The views of a scene show one set of named points, each view turned or mirrored, shifted and resized as a whole, with a little noise and some points left out.
(in the rows, 128 means zero)

Scene 1
View 1
(56): [ 99 146 164 125  86 127 148 140 121 120 154 140 104 161 105 136 105 104
 111 152 142 167 132 107 120 152 121 118 114 139 138 124 132 158 130 134
 146 161 109 120 137 154 184 171 108  97 166 127 137 155 118 158 124  90
  95 136 106]
(237): [105 196 181  97 105 138 189 170 122 118 149 187 109 153  89 157 110  77
 129 144 148 148 122 120 114 156 130 127 107 137 152 120 146 152 165 139
 176 107  95 141  89 184 174 159 112 131 184 179 149 144 123 155 139  71
  77  83  97]
(124): [107  67 121 170  58 138  99  98 148 112 172 117 106 171 133  94 101 124
  96 139 121 167 116  98 139 137 120 101 124 126 118  88 148 188  65 119
  80 198 137 130 179 142 180 152  82  75 140  53  65 183  82 177 127 118
 150 191 130]
(205): [136 100 114 175  78 121 112 129 136 126 145 129 130 173 115 133 122 126
 133 132 144 151 128 117 149 126 140 133 120 129 123 101 111 168  98 124
  96 159 125 136 152 124 157 149  98 100 148  92 112 134 113 159 152 133
 126 195 135]
(132): [135 129 121 164  96 132 128 147 143 120 129 156 150 166 107 152 140 104
 156 122 155 138 126 127 148 128 152 153 120 136 130  98 126 163 119 129
 109 120 122 153 116 140 143 131 102 123 156 131 119 120 121 156 162 132
 113 172 146]
(235): [141 156 130 146  97 138 154 165 144 126 132 179 139 160  98 157 134  99
 161 119 154 129 113 127 143 126 154 153 118 129 136 103 123 162 136 131
 124  97 112 161  94 157 144 126 103 135 164 156 127 118 123 158 168 119
 107 141 133]
(222): [122 100 121 169  76 128 114 124 140 121 150 136 124 169 116 126 116 118
 123 135 139 155 120 115 142 131 139 126 122 128 125 100 125 173  97 126
  99 158 128 140 152 137 158 148  95 101 147  93 101 144 104 165 147 123
 129 178 131]
(200): [117 165 154 155 129 109 131 168 112 122 101 136 177 166  88 188 169  88
 171 121 175 156 174 136 140 138 154 171 119 160 145 121 112 131 164 148
 151 126 113 131 111 114 137 152 126 119 159 168 184  94 148 133 139 134
  58 167 155]
(172): [ 90  82 142 181  87  97  83 105 102 123 141  70 134 180 123 130 132 122
 104 156 150 190 175 109 138 149 123 119 125 157 123 121 110 151  99 136
 109 228 131  89 202  88 177 188 113  59 135  70 140 148 116 150 104 130
 101 219 138]
(241): [ 99 117 145 155  94 119 116 130 124 118 138 119 137 164 113 137 130 104
 122 139 148 169 148 118 135 144 132 129 120 145 134 109 131 155 115 136
 125 170 122 118 154 127 166 168 108  91 149 111 130 143 115 151 122 117
  97 173 134]
(42): [125  96 123 155  56 142 131 121 148 121 173 147  95 165 125 107  88 122
 104 139 122 148  96 106 136 136 128 111 119 114 118  94 141 186  79 115
  92 159 125 143 151 157 174 147  84  99 149  79  73 172  90 176 152 107
 147 167 116]
(225): [125 163 145 163 122 105 124 164 107 131  97 132 177 169  90 190 170  95
 174 126 177 151 173 136 144 133 162 176 121 156 141 126  95 128 165 147
 145 129 111 126 118 106 139 154 129 117 155 160 190  83 150 129 146 143
  60 179 153]
(38): [ 78 157 174 111 111 144 145 139 138 108 150 166 136 152 107 136 127  72
 124 130 142 167 134 111 118 158 127 119 120 148 147  98 181 166 131 140
 151 146 118 137 114 173 171 156  99 106 168 150 116 172 101 164 109  88
  91 111 125]
(109): [ 96 128 145 185 140  87  84 143 102 124  81  89 205 176 100 190 194  95
 169 127 181 180 215 138 149 143 157 173 126 182 141 122 105 119 154 154
 138 176 126 100 153  70 134 170 133  90 144 141 197  89 153 126 111 160
  49 214 176]
(251): [107 140 143 162 120 118 114 146 125 116 112 133 173 168 101 165 164  90
 159 122 164 159 167 130 139 141 154 153 124 159 141 104 133 144 139 142
 134 142 120 135 126 119 144 150 115 109 155 146 152 117 125 145 130 136
  80 171 158]
(154): [126  93 131 165  45 119 125 116 118 130 172 107  80 173 121 112  83 141
  91 166 124 160 117 102 137 137 116 110 114 116 119 119  97 172  88 123
 102 191 118 110 184 130 189 173 100  82 148  62 105 156 106 165 143 111
 133 187 102]
View 2
(251): [ 89  92 103 133 138  62 123 157 190 101 151 135 161 119  79  67 125 154
 119 120 150 157 144 175 134 130 107 111 140 125  54 109 119 142 104  83
  68 153 191 151 141 160 110 135 156 177 141 130 144 123 152 122 145 111
 108 154 140]
(56): [122 118  91 126 105  72 147 128 147 114 156 117 135  91  99  84 146 116
 117 158 112 110 144 162  98 119 104 138 159 157 109  68  79 164  94  82
 138 100 148 146 113 162 144 135 136 141 164 113 127  86 174 116 103 143
 104 112 136]
(42): [116 173 104  99 160  62 122  67 162 122 134 142 133  86 117  71 151 139
 121 143  98  89 140 166 110 123 120 144 138 175  95  86  18 158 133 118
 206 106  95 138 164 151 171 123 133 102 143 147 148 133 123 125 130 153
 136  79 166]
(154): [102 173 110 112 156  79 123  98 157 138 141 140 113 129 130  95 179 117
 144 170 117  91 164 126 103 131 124 138 144 171 150 110  47 135 114 108
 207  96 122 120 137 126 173  89 131 101 160 137 140 124 121 149 119 146
 105  91 157]
(225): [ 78  77 125 139 144  55 123 181 201 121 159 116 158 146  82  80 133 168
 130 110 164 176 132 175 136 140  81 108 142 108  61  95 151 146  71  58
  47 169 217 158 126 146 109 134 154 209 159 122 149 134 173 116 139  94
  72 180 116]
(205): [ 86 155 116 114 176  59 109 109 190 127 138 148 137 127 109  76 153 155
 135 130 131 123 146 157 131 133 116 125 128 148  90 111  65 141 122 106
 158 135 139 137 160 135 153 109 142 134 142 147 154 151 120 137 147 129
 116 122 157]
(222): [ 98 154 108 110 164  66 117 102 179 123 138 148 139 108 108  73 147 146
 126 136 122 115 146 160 120 124 119 127 133 157  90 102  52 145 124 109
 161 126 131 137 158 147 151 116 141 129 143 148 147 138 121 130 141 135
 128 108 160]
(109): [ 61  70 104 153 143  76 114 212 204 111 157 149 151 174  72  79 132 143
 142 132 189 188 173 138 147 130 111  92 141 110  74 170 172  92  93  72
  18 168 246 136 118 141  88  99 171 197 146 127 136 119 141 146 156  85
  87 195 147]
(237): [140  86  96 125  73  60 168 129 143 106 167  83 157  53  81  78 122 130
  95 126 100 121 106 208  92 119  72 148 163 141  66   4  90 220  73  55
 102 108 154 175 107 188 135 186 131 175 167  96 121  74 219  81  88 147
  94 116 104]
(241): [100 120  93 127 135  73 125 135 171 114 152 139 139 115  99  76 141 126
 126 149 135 127 160 150 117 118 122 122 147 149  96 118  87 132 116  94
 122 120 158 140 134 154 131 119 148 143 147 131 133 107 142 135 130 127
 118 126 159]
(38): [136  97  66 124  87  69 155 125 143  86 154 121 153  53  75  63 116 116
  92 143 109 113 135 189 103 106 110 134 155 159  58  62  73 179 119  91
 108 107 136 158 126 199 120 174 144 150 138 116 121  75 179 103 113 149
 137 109 147]
(172): [ 81 136  88 132 146  93 118 157 168 119 146 162 115 164 110  87 162 100
 150 180 153 120 201 100 123 119 144 112 145 161 142 183  94  85 127 109
 132 109 170 113 118 130 131  71 152 118 150 134 125 104 106 169 137 121
 116 128 181]
(200): [ 84  68 115 144 128  56 127 178 198 116 159 115 164 128  72  78 124 164
 121 108 161 174 131 180 135 134  82 110 140 109  50  89 149 152  76  59
  40 165 215 161 126 161 109 143 154 204 154 117 143 122 176 111 138  99
  82 174 119]
(235): [101 110 125 111 147  41 129 109 190 117 149 110 170  83  85  66 127 183
 110  93 122 139 101 213 126 134  82 130 134 126  41  38  78 193  88  77
 113 153 152 166 156 162 144 163 140 180 149 133 156 142 173  95 133 121
 104 130 120]
(132): [ 92 127 118 115 165  49 118 113 198 118 145 130 162 100  89  67 130 175
 118 106 132 137 123 193 135 137 100 125 128 131  51  78  78 164 104  91
 118 157 149 155 165 157 137 142 145 161 138 146 160 152 145 116 147 123
 114 133 137]
View 3
(56): [122 105 142 100 128 155  77 134 167 106 199 134 116 112 116 138 127 114
  97 124 120 142 126 137 140 124 131 137 155  79 120 122 143 101 127 118
 140 106 132 129 110  94 105 155 174 119 115 134 108 133 123 124 149 121
 141 140 115]
(241): [136 116 139 108 138 128  90 139 168 105 170 150 121 100 116 124 126 118
 124 129 120 148 117 126 139  97 119 145 146  80 135 117 140 123 112 124
 139 122 123 122 133 122 119 136 154 116 123 144 125 129 153 125 135 138
 157 132 128]
(109): [137 161 166 152 139  86 126 185 180  92 163 179 132 112 127 130 171 110
 128 148 133 165 132 122 106  97  90 176 123 109 154 148 105 136 110 147
 181 163 104 112 195 150 111 124 137 110 191 149 183  71 175 123 126 133
 179 147 225]
(200): [119 143 151 139 114 106 126 169 178  99 182 162 101 147 122 139 174 139
  99 116 141 128 146 134 132 133 103 177 127  96 135 141 126 119 110 134
 193 142  95 110 155 118  88 135 140 134 166 119 172  93 139 150 144 114
 152 158 212]
(235): [116 106 127 105 116 121 118 132 169 106 168 150  79 153 110 128 149 169
 101  87 139  94 141 138 172 138 123 171 132  72 120 114 167 116 103 110
 170 112  99 110 109 106  94 133 133 147 113 104 138 142 127 181 144 125
 136 143 154]
(124): [154  90 118  72 167 137  66 105 159 110 139 150 134  58 101  97  80 121
 159 117 104 149  90 119 164  59 133 132 151  53 136  85 170 138 103 104
  84  99 145 131 120 140 156 122 150 103  68 164  89 178 182 119 121 169
 166  98  47]
(222): [133  95 128  89 141 128  95 118 164 103 146 157 116  98 111 110 112 143
 133 103 120 131 114 120 159  96 126 149 142  73 127 114 165 131 106 113
 126 107 128 122 125 129 130 126 138 114 102 143 117 148 163 146 131 153
 153 121 105]
(237): [107 111 140 109 102 161  83 142 172 116 227 111  84 163 109 160 150 131
  70 117 132 110 149 159 150 158 133 150 154  71 111 111 148  84 127 113
 176 107 111 125  82  63  79 167 178 156 116  98 122 133  81 143 162  90
 126 161 136]
(225): [117 135 151 137 116 100 132 167 179  94 171 168 104 143 126 131 171 142
 101 115 141 129 147 130 133 135 102 179 128 107 135 151 127 121 111 139
 194 141 100 108 158 126  93 129 137 123 170 127 171  85 147 156 140 122
 152 154 217]
(251): [131 139 144 127 129 108 110 162 172 108 168 157 107 130 112 129 157 131
 121 122 133 131 132 133 140 110 107 171 130  81 140 118 136 125 102 125
 172 139 103 115 147 124 104 129 140 134 145 129 158 116 151 140 135 127
 162 142 177]
(42): [133  79 116  73 143 142  81 100 158 106 151 147 108  92 106 106  94 147
 131  98 114 124 108 123 171  94 134 138 152  59 120 101 180 125 107 102
 106  90 135 124 100 117 135 130 150 116  73 140  92 174 155 144 135 153
 146 110  65]
(205): [127  98 125  93 143 120 108 118 165  99 138 171 116 103 116 105 114 146
 132 100 122 132 113 115 159  99 120 152 141  81 131 124 164 134 106 119
 128 106 123 115 135 136 129 121 137 105 109 146 122 137 172 151 131 158
 154 118 122]
View 4
(222): [128 123 133 123 114 133 147 133 132 138 123 145 122 140 109 122 124 131
 134 146 122 116 118 146 115 146  98 121 126 147 107 132 116 143 150 113
 151 143 116 125 112 118 130 137 120 112 146 139 119 100 132 111 116 102
 110 146 138]
(56): [128 130 112 146 111 137 152 150 121 151 118 135 109 145 106 146 119 129
 138 143 111 129 115  99 130 127 124 114 125 146 100 131 128 113 150 121
 161 119  96  83  90 129 130 161 113 113 135 140 147 107 134 128 118 102
 113 130 139]
(38): [113 136 109 162 126 137 149 165 109 154 113 135 107 151  94 141  99 109
 153 160 101 138 111  82 100 114 102 103 115 182 126 138 113 117 145 121
 152 110 106  77  89 130 111 166 123 132 132 133 156 107 113 138 107  89
 114 120 126]
(109): [157 122 115 125 126 152 147 118 134 132 147 140 107 130 113 115 114 122
 124 178  82 155 128 108 156  95 123 152 122 117 121 146 136 151 120 195
 159 109 132 150 124 172 179 124 124 163 161 100 151 112  49 148 121 150
 120 117  94]
(172): [165 120 105 120 103 149 150 131 160 155 114 142 121 115 145 138 134 110
 129 156 110 124 121 145 134 152 126 155 139 130  96 161 149 148 143 132
 183 137 110 140 129 125 157 142  93 109 172 111 123 113 101 113 127 144
 117 137 114]
(205): [131 122 137 113 116 133 148 126 132 135 131 145 123 141 110 117 127 139
 129 147 121 118 121 150 125 141 100 125 126 133 104 130 118 149 144 121
 151 144 121 136 116 127 139 131 123 115 145 135 116  98 128 110 116 109
 111 147 137]
(124): [134 126 123 120 107 136 149 146 151 151 103 147 131 131 130 130 127 114
 140 141 131 104 116 168  93 175  91 128 134 164 103 150 123 152 160  81
 167 157 109 127 123  95 119 142  99  90 163 135 102 103 143  92 117 103
 110 156 139]
(225): [134 126 130 127 131 137 148 119 110 123 156 135 104 148  90 112 113 148
 123 164  92 152 127  97 160  88 119 126 113 115 116 120 122 132 121 184
 142 109 128 127 102 174 165 131 141 160 133 126 155 105  81 148 114 123
 120 120 117]
(241): [138 126 118 131 114 140 149 138 134 145 124 142 115 140 117 132 118 123
 136 154 109 130 119 122 125 133 112 128 126 144 109 141 130 135 143 130
 161 129 111 117 110 130 141 144 114 119 147 128 136 106 113 123 117 114
 114 134 128]
(235): [105 130 146 132 131 126 146 132  98 123 145 138 112 163  77 113 107 153
 132 148 113 133 120 108 126 109  93 101 113 146 121 107 100 130 139 138
 129 125 124 107  92 145 128 135 148 140 115 150 139  95 126 133 105  81
 110 135 143]
(200): [131 127 129 134 133 137 149 125 107 126 152 136 104 150  88 115 108 141
 126 168  90 154 123  88 154  87 115 122 111 122 122 120 120 131 126 181
 142 106 127 121 101 172 158 133 141 160 131 125 158 105  79 151 112 117
 119 117 116]
(154): [141 125 124 118  95 137 153 132 147 153 116 143 123 134 127 140 140 135
 128 128 129 108 119 153 129 164 122 131 138 128  84 137 137 134 159 102
 171 149  99 113 110 108 136 148  98  89 149 140 115 104 156 100 126 110
 110 153 149]
(132): [120 125 146 118 130 130 145 125 116 124 140 144 119 152  94 107 115 142
 130 153 113 129 122 136 122 122  90 116 117 143 120 120 105 146 138 135
 136 135 130 135 109 140 134 129 138 135 136 140 126  96 114 122 108  98
 109 143 134]
(237): [105 137 117 161 122 127 152 156  93 147 130 128  98 166  79 143 105 143
 140 146 104 140 116  63 130 100 119  90 114 157 111 111 116  96 148 132
 142 105  98  52  68 142 119 171 135 131 107 152 169 105 139 146 110  79
 113 119 147]
(251): [129 127 125 130 130 139 146 133 117 134 137 140 111 145  97 116 109 130
 133 166  97 144 123 108 131 106 103 122 116 140 121 131 119 141 131 160
 147 116 126 127 109 153 147 135 134 150 143 124 144 105  88 138 112 114
 117 124 117]

In a view up to two points have been moved. Name them for each view, in the order of its rows, or write none.
view 1 | none
view 2 | none
view 3 | (124)
view 4 | (38), (132)

Scene 2
View 1
(100): [116  80 102 110 124 138 133 124 114 115 161 104  99 178 128 111 107 129
 129 137 104 105 159 103 123 125 165 111  81  94 132 103  88 146 162 176
 115  73  98  98 130 109 133 116 151 137 103 117 103 128 153  71 159 139
 137 131 129]
(141): [134 117 113 101 135 139 144 141 152 123 136  89 134 200 144 132 152 146
 108 130 120 146 133 120 104  95 158 134 101  85 100 141 100 107 158 157
 110 103 112 113 134 105 106 145 161 128 115 134 125 151 129 130 129 179
 128 133 100]
(122): [113 124 101  99 177 123  87 127 186 172 157 110 127 149 119 101  84 111
 104 137 109 105 157 115 108 182 140 127 133 127 147 124 147 114 156 136
 118 106 125  90 103 131 147 131 139 113 138 116 119 138 104 104 177 106
 121 141 132]
(46): [113 146 114 105 171 119  81 132 197 174 128  94 136 144 121 121 112 106
  89 148  95 129 159 104 112 165 153 133 130 114 130 140 142 105 160 128
 122 129 121 109 106 129 126 151 122 125 151 102 122 140 101 141 159 133
 120 140 123]
(9): [166 188 141 112 181 124 152 120 156 156 107  84 142 155 154 140 146 133
 127 110  96 135 194 113  97 110 160  84 114 141 127 136 123 108 136 120
 125 105 113  90 113 118  86 126 138 133 165  96 115 135 117 153 153 148
 119 136 122]
(83): [143 163 131 112 157 128 135 126 156 147 107  81 130 155 144 142 150 121
 113 129  87 140 177 105 107 107 166 102 106 112 117 132 110 117 149 134
 123 114 109 110 118 119  91 136 125 140 153  90 114 136 127 147 142 164
 122 138 115]
(127): [134 100  99  96 160 135 131 126 150 142 181 116 122 181 138  97  86 140
 125 115 127 101 153 127 102 152 138 113 115 126 141 116 129 121 146 151
 113  76 118  77 121 114 148 113 171 112 113 141 114 138 124  86 172 112
 128 131 124]
(151): [113 108 103 106 142 130 108 135 161 140 150 100 122 170 126 115 116 123
 101 141 108 125 142 111 115 142 156 134 110  94 121 128 117 116 165 153
 113 105 115 106 121 118 129 144 143 127 119 121 119 144 124 109 152 145
 127 135 117]
(30): [115  96 101 105 140 134 120 132 147 130 162 104 117 177 126 109 106 129
 115 137 113 115 149 111 117 138 156 126 100  99 129 118 109 129 161 161
 113  90 109 101 124 113 135 127 151 128 110 124 117 137 133  89 162 136
 132 134 120]
(106): [156 105 106  98 163 145 172 118 116 124 185 115 119 193 153 102  97 156
 151  96 126  96 168 131  99 129 145  86  98 141 148 104 112 132 137 156
 111  52 108  66 129 108 131  90 187 115 110 141 110 132 140  76 175 113
 128 129 127]
(116): [150 130 120 101 148 134 163 132 139 122 138  94 133 200 151 133 144 154
 122 115 120 135 150 127  99  94 157 111  99 104 111 133 102 110 148 152
 108  89 107  97 135 102 105 127 169 128 118 133 119 148 132 127 137 167
 128 131 107]
(73): [ 98  91  99 120 142 129  85 111 131 149 154 108  87 127 104  97  72  88
 127 158  79  83 188  82 136 176 170  99  93 118 160  87 110 168 166 159
 126  84  98  98 107 134 147 111 108 139 135  79  91 110 147  61 192  97
 135 138 156]
View 2
(122): [157 172 125 118 133 130 133 110 109 128 105 175  89  87 117 119 138 112
 165 142 110 156  95 128 125 142 107 117 192 120 137 123 117 120  99 154
 139 147 132 132 155 151 154 127 148 131 151 142 130 155 158 115 126  84
 114 124 141]
(106): [120 137 116 148 156 113 134 107 110 169  75 152 162 102 132  96 126 121
 181 140  92 127 152 155 136 128 102 112 148 113 138 132 147 124 101 165
 115  96 131 122 160 114 159 147 151 152 169 165 145 116 145 115  80  97
 108 140 175]
(30): [137 140 127 122 141 105 123 129 116 145 117 146 132 109 128 108 135 106
 155 130 115 134 122 138 126 116 111 120 164 126 140 127 127 132 142 158
 145 101 125 135 153 122 142 132 140 132 123 140 151 131 143 133 113 100
 108 139 155]
(127): [139 149 119 129 144 118 129 113 111 152  94 157 128  96 126 109 131 113
 173 138 102 138 129 139 131 131 107 115 166 117 140 127 135 124 110 160
 130 115 130 129 156 128 153 136 148 142 154 151 140 136 151 121 107  94
 113 133 161]
(83): [135 164 133 123 160  62 149 123 126 134 117 140  98 131 120 115 102 142
 105 142 119 127 138 131 115 127 104 156 146 138 131 147  87 148 149 153
 120 118 128 137 152 149 120 143 140 157 132 140 139 122 122 126 103 104
 105 123 122]
(141): [135 142 131 106 143  73 137 142 142 142 112 124 124 134 140 126 109 105
 126 133 102 115 165 130 129 110 110 126 136 136 137 129 122 154 160 152
 138  94 125 144 152 118 120 141 138 147 114 136 152 125 123 147 109 115
 128 141 143]
(9): [131 175 132 130 169  60 161 109 130 138  92 146  95 127 120 112  92 153
 108 152 106 129 147 131 118 141  94 156 144 134 128 150  89 146 122 151
 104 128 134 131 155 158 126 150 145 175 157 152 128 124 123 117  94 102
 112 118 119]
(73): [138 147 120 154 146 126 108 106  77 144 139 176 130  95  95  79 162 130
 165 128 149 161  52 145 111 125 106 140 195 123 142 145 108 114 137 163
 145 107 124 116 152 148 156 120 147 120 135 137 142 132 157 103 103  84
  57 126 158]
(100): [124 127 121 137 147 104 114 125 103 159 125 143 161 113 123  92 144 115
 156 122 125 132 117 147 126 109 112 125 158 125 143 136 130 132 155 163
 142  77 125 127 156 112 143 136 143 131 124 142 159 117 137 126  93 103
  86 141 169]
(151): [147 149 127 108 138 100 129 132 122 137 121 148 111 114 129 120 127 103
 144 131 114 133 123 130 125 119 112 124 166 130 139 124 119 141 145 153
 147 113 123 139 151 130 134 130 141 131 120 135 147 136 141 136 120 102
 116 134 145]
(46): [159 180 132 103 139  98 142 123 124 119 119 159  64 108 120 127 120 117
 128 141 118 146 104 116 118 140 107 135 181 135 133 130  94 137 132 148
 142 148 130 142 150 162 130 128 143 137 128 132 132 153 141 127 132  95
 119 120 120]
View 3
(106): [136 156 211  95 150 100 152 160 106 100  56 200 189 117 112 164  23 116
 129 137 165 191 177 198 105  89 135 113 181 150 150 155 158  64 114 141
  85 131 170 157 150 103 152 101 166 128 161 141 127 135 147  96 151 116
 108  88 138]
(30): [125 146 157 111 131  99 119 155 135 102 124 164 159 120 115 132  88 115
 159 121 174 155 152 133 110 127 136 145 168 124 136 147 139 121 125 133
 134 144 121 152 126 128 138 109 145 127 144 153 126 139 159 105 165 139
 132  93 135]
(46): [ 70 109  88  89 155  87  76 100 154  77 149 112 129 171 136 112 123 135
 114 155 139 131 135 153 123 111 138 165 139  98 167 120 116 139 166 126
 163 138 111 181  91 141 129  96 123 157 124 185 136  95 156 112 176 124
 153 115  99]
(116): [121 170 196 147 144  85 142 134 148 131 109 173 140 164 116 134  52 136
 156 151 165 180 157 127 130 103 144 157 138 140 155 132 113  89 169 128
 126 112 110 139 132  84 129  70 154 179 164 146 162 155 135  74 135 153
 131  79 116]
(9): [ 89 119 142 128 171  65 117  71 155  97  86 143 163 197 134 107  64 174
 117 192 134 171 163 189 144  82 132 160 118 128 177 117  95  83 192 141
 120  93 143 147 101 103 153  60 147 217 155 141 163 106 120  91 164 123
 143  92  88]
(122): [ 73 113 103  57 154 100  82 132 128  70 130 131 148 140 132 135 104 111
  98 140 148 139 147 179 103 104 138 136 167 102 162 132 145 128 129 127
 137 155 135 194 106 145 138 121 123 118 126 188 115  90 169 119 179 111
 137 118 116]
(83): [102 124 135 143 149  67 111  85 167 101 114 142 158 180 129  94  89 171
 150 169 147 158 155 147 142 111 133 176 123 123 163 123  95 112 190 144
 145 101 118 134 100 118 150  66 147 210 151 140 159 124 124  98 169 139
 159  88  95]
(151): [109 141 143 113 138  98 105 139 145 101 139 147 142 141 118 125 101 117
 148 131 168 148 145 124 118 125 141 159 153 117 145 135 133 130 142 126
 153 141 102 157 118 123 128 101 138 139 138 164 136 133 161 100 164 142
 139  97 123]
(141): [115 168 182 152 131  89 129 133 156 134 134 165 120 165 118 126  73 126
 165 145 173 169 148  91 135 117 147 173 133 136 147 128 111 110 177 123
 149 120  85 142 129  90 115  73 147 171 155 157 161 162 141  75 134 166
 134  81 119]
(127): [108 143 164  83 144 103 120 151 119  90  99 169 165 122 121 152  69 109
 121 137 162 165 160 179 103 101 132 123 171 127 155 145 156  98 124 131
 112 143 149 172 130 121 144 113 144 121 143 162 121 117 163 103 162 117
 121 100 132]
View 4
(100): [ 98 116 126 127 125  91 125  53 101 154  85  65 130 171 159 136 114 130
 170 129 139 140 101 147 118  98 144 137 113 142 141 102 114  96 102 132
 147 169 126 103 122 110 147 144 127 165 126 173 143 147 143 135 128 122
  71 144 184]
(73): [121 137 116  99  86  76 128  96  61 172 106  72 133 147 111  88 138 108
 168 139 115 207 116 181 127  91 146 147  95  93 140  58  58  35  97 104
  99  98 131  90 104  98 107 101  70 164 113 145 112 159 123 161 127 102
  79 122 177]
(127): [106 120 154 146 130 104 110  62  90 122  76 132 106 158 133 107 134  97
 125 164 142 130 154 160 110 126 127 116 134 143 170  92 131  95  70  86
 147 145 140 124 144 102 144 111 146 134 120 145 118 150 104 131 119 102
  85  96 179]
(46): [131 168 140 125 104  82  78 175  98 130 101 110 135 140 105  63 141 110
  41 175 104 110 197 196 159 159 125 127 140 142 153 112  90 102  94  95
 120 115  92 113 153 139  83 102 184 131 124 106 137 131 123 171 111 105
 116 111 135]
(116): [ 79 138 151 160 145 111  87  96 133  99  65  96 137 180 165 136 131 136
  98 122 147  90 139 146 101 149 126 120 142 171 154 153 141 162  74 124
 166 203  96 115 154 150 149 143 194 149 150 157 149 137 153 114 126 126
  92 150 169]
(151): [120 133 137 128 121  85  98 105 110 142  90  84 128 156 139 104 116 120
  96 165 126 104 156 169 147 134 131 128 138 157 147 114 119 111 108 120
 145 153 111 115 144 124 121 131 182 144 122 141 155 134 136 158 116 113
  99 125 153]
(141): [ 96 136 141 152 139 100  83 103 136 120  72  76 141 174 168 127 111 142
  85 138 136  71 148 152 134 147 128 126 149 182 146 154 142 162 100 140
 168 203  89 118 157 147 139 155 214 149 139 160 173 126 163 134 120 128
  97 153 156]
(122): [136 139 149 125 108  90 101 116  80 133  95 135 111 135 104  74 136  90
  80 187 114 127 188 190 144 137 124 125 138 139 165  81 109  71  86  75
 126 108 129 121 146 103 102  97 156 124 108 111 122 145  97 162 110  90
 101  84 155]
(106): [ 74 111 164 166 146 122 112  24  83  99  64 146 101 169 147 132 145  93
 154 142 160 140 133 139  70 119 128 105 131 143 173 100 152 106  45  76
 156 161 145 124 144  94 166 115 130 133 138 154 102 165 103 100 127  98
  76  98 198]
(83): [ 85 178 141 149 120  94  67 169 114 105  82  87 156 169 130  98 157 137
  74 106 122 122 153 173 107 166 124 133 133 142 139 159  88 145  61 124
 130 160  68  93 148 171 108 117 175 153 166 135 136 138 163 129 123 126
 108 165 147]
(30): [113 120 134 128 122  95 111  76 103 145  84  89 123 160 144 116 112 121
 125 158 136 120 140 163 133 117 134 130 133 150 151 106 122 101 103 118
 145 157 123 115 136 112 135 134 159 149 116 151 147 139 128 146 118 110
  86 124 170]
View 5
(9): [138 129 138 101 124 121  99 162 146 129 120 134 145 132 139 164 128 168
  98 125 107 158 143 132 148 140 136 134 124 144 128 113 166 104 129 130
 141 147  72 141 116 122 140 155 149 101 128 136 135 115 131 126 121 114
 145  96 121]
(106): [151 144 132 108 117 110 144 171 113  91 144 132 129 137 152 144 146 112
 136 164 126 137 138 123 161 168 105 148 113 136 117 109 106 116 123 107
  91 128 108 120 130 141 142 160 124 105 143 130 135 126 142 131 135 101
 108 110 116]
(127): [136 134 135 118 119 114 131 172 123 112 140 121 124 139 155 142 156 120
 132 144 120 140 125 138 153 155 126 131 122 135 123 113 106 115 114 113
 103 133 107 117 125 120 137 137 113 119 129 124 143 133 133 120 126 120
 105 117 111]
(30): [132 136 137 118 121 102 120 149 141 121 132 121 125 137 149 141 151 105
 125 126 134 130 133 137 145 135 122 124 131 131 121 110 119 122 115 105
 109 126 113 113 138 116 129 128 116 125 118 130 137 134 132 119 132 127
 110 131 106]
(46): [114 120 141 120 124 120  93 164 147 146 126 112 128 136 147 154 157 151
 110 106 107 150 118 155 135 126 157 110 141 138 135 119 135 112 108 132
 137 147  90 124 116  93 133 111 118 129 107 124 153 130 120 111 114 141
 123 117 105]
(100): [139 137 135 109 121  95 129 133 140 114 126 127 121 131 147 149 143  86
 129 126 146 114 137 127 150 150 104 127 129 132 111 109 116 126 125  93
 108 120 112 109 144 128 121 140 118 128 120 142 132 143 138 126 135 119
 112 136 105]
(116): [148 148 136 113 121 105 116 145 149 121 132 138 146 137 143 131 134 126
 114 133 133 143 155 123 148 112 117 138 126 131 124 102 153 115 119 108
 112 125 112 133 142 129 147 145 146 106 126 125 119 116 134 124 135 120
 132 118 123]
(83): [135 131 141 104 124 110  95 145 159 137 116 132 140 130 139 160 131 146
  98 109 121 147 144 134 141 130 133 127 130 139 126 112 169 110 128 120
 141 140  83 133 125 115 130 141 144 112 116 137 132 121 129 124 124 119
 141 111 115]
(122): [116 121 139 123 121 122 111 180 128 131 136 109 119 140 154 153 166 136
 127 127 107 146 110 156 143 150 149 117 133 139 132 122 104 114 106 128
 118 147  99 115 113  98 132 116 103 128 115 124 159 136 123 112 118 134
 106 119 105]
(151): [128 135 139 121 122 107 112 148 148 133 130 118 127 139 148 140 152 115
 120 115 129 135 133 144 140 121 132 120 134 133 127 108 129 119 111 112
 115 129 113 119 136 110 134 118 120 127 112 124 138 131 128 116 128 134
 115 129 106]
(73): [118 109 136 102 125 102 123 146 130 122 113 114 100 122 149 185 150  95
 130 110 129 111 105 150 149 195 119 109 135 142 112 127  94 126 131 101
 128 137  87  99 120 114  93 130  97 142 113 156 158 163 134 123 119 118
 103 135  91]

In a view up to two points have been moved. Name them for each view, in the order of its rows, or write none.
view 1 | (127)
view 2 | (122)
view 3 | none
view 4 | (106)
view 5 | none
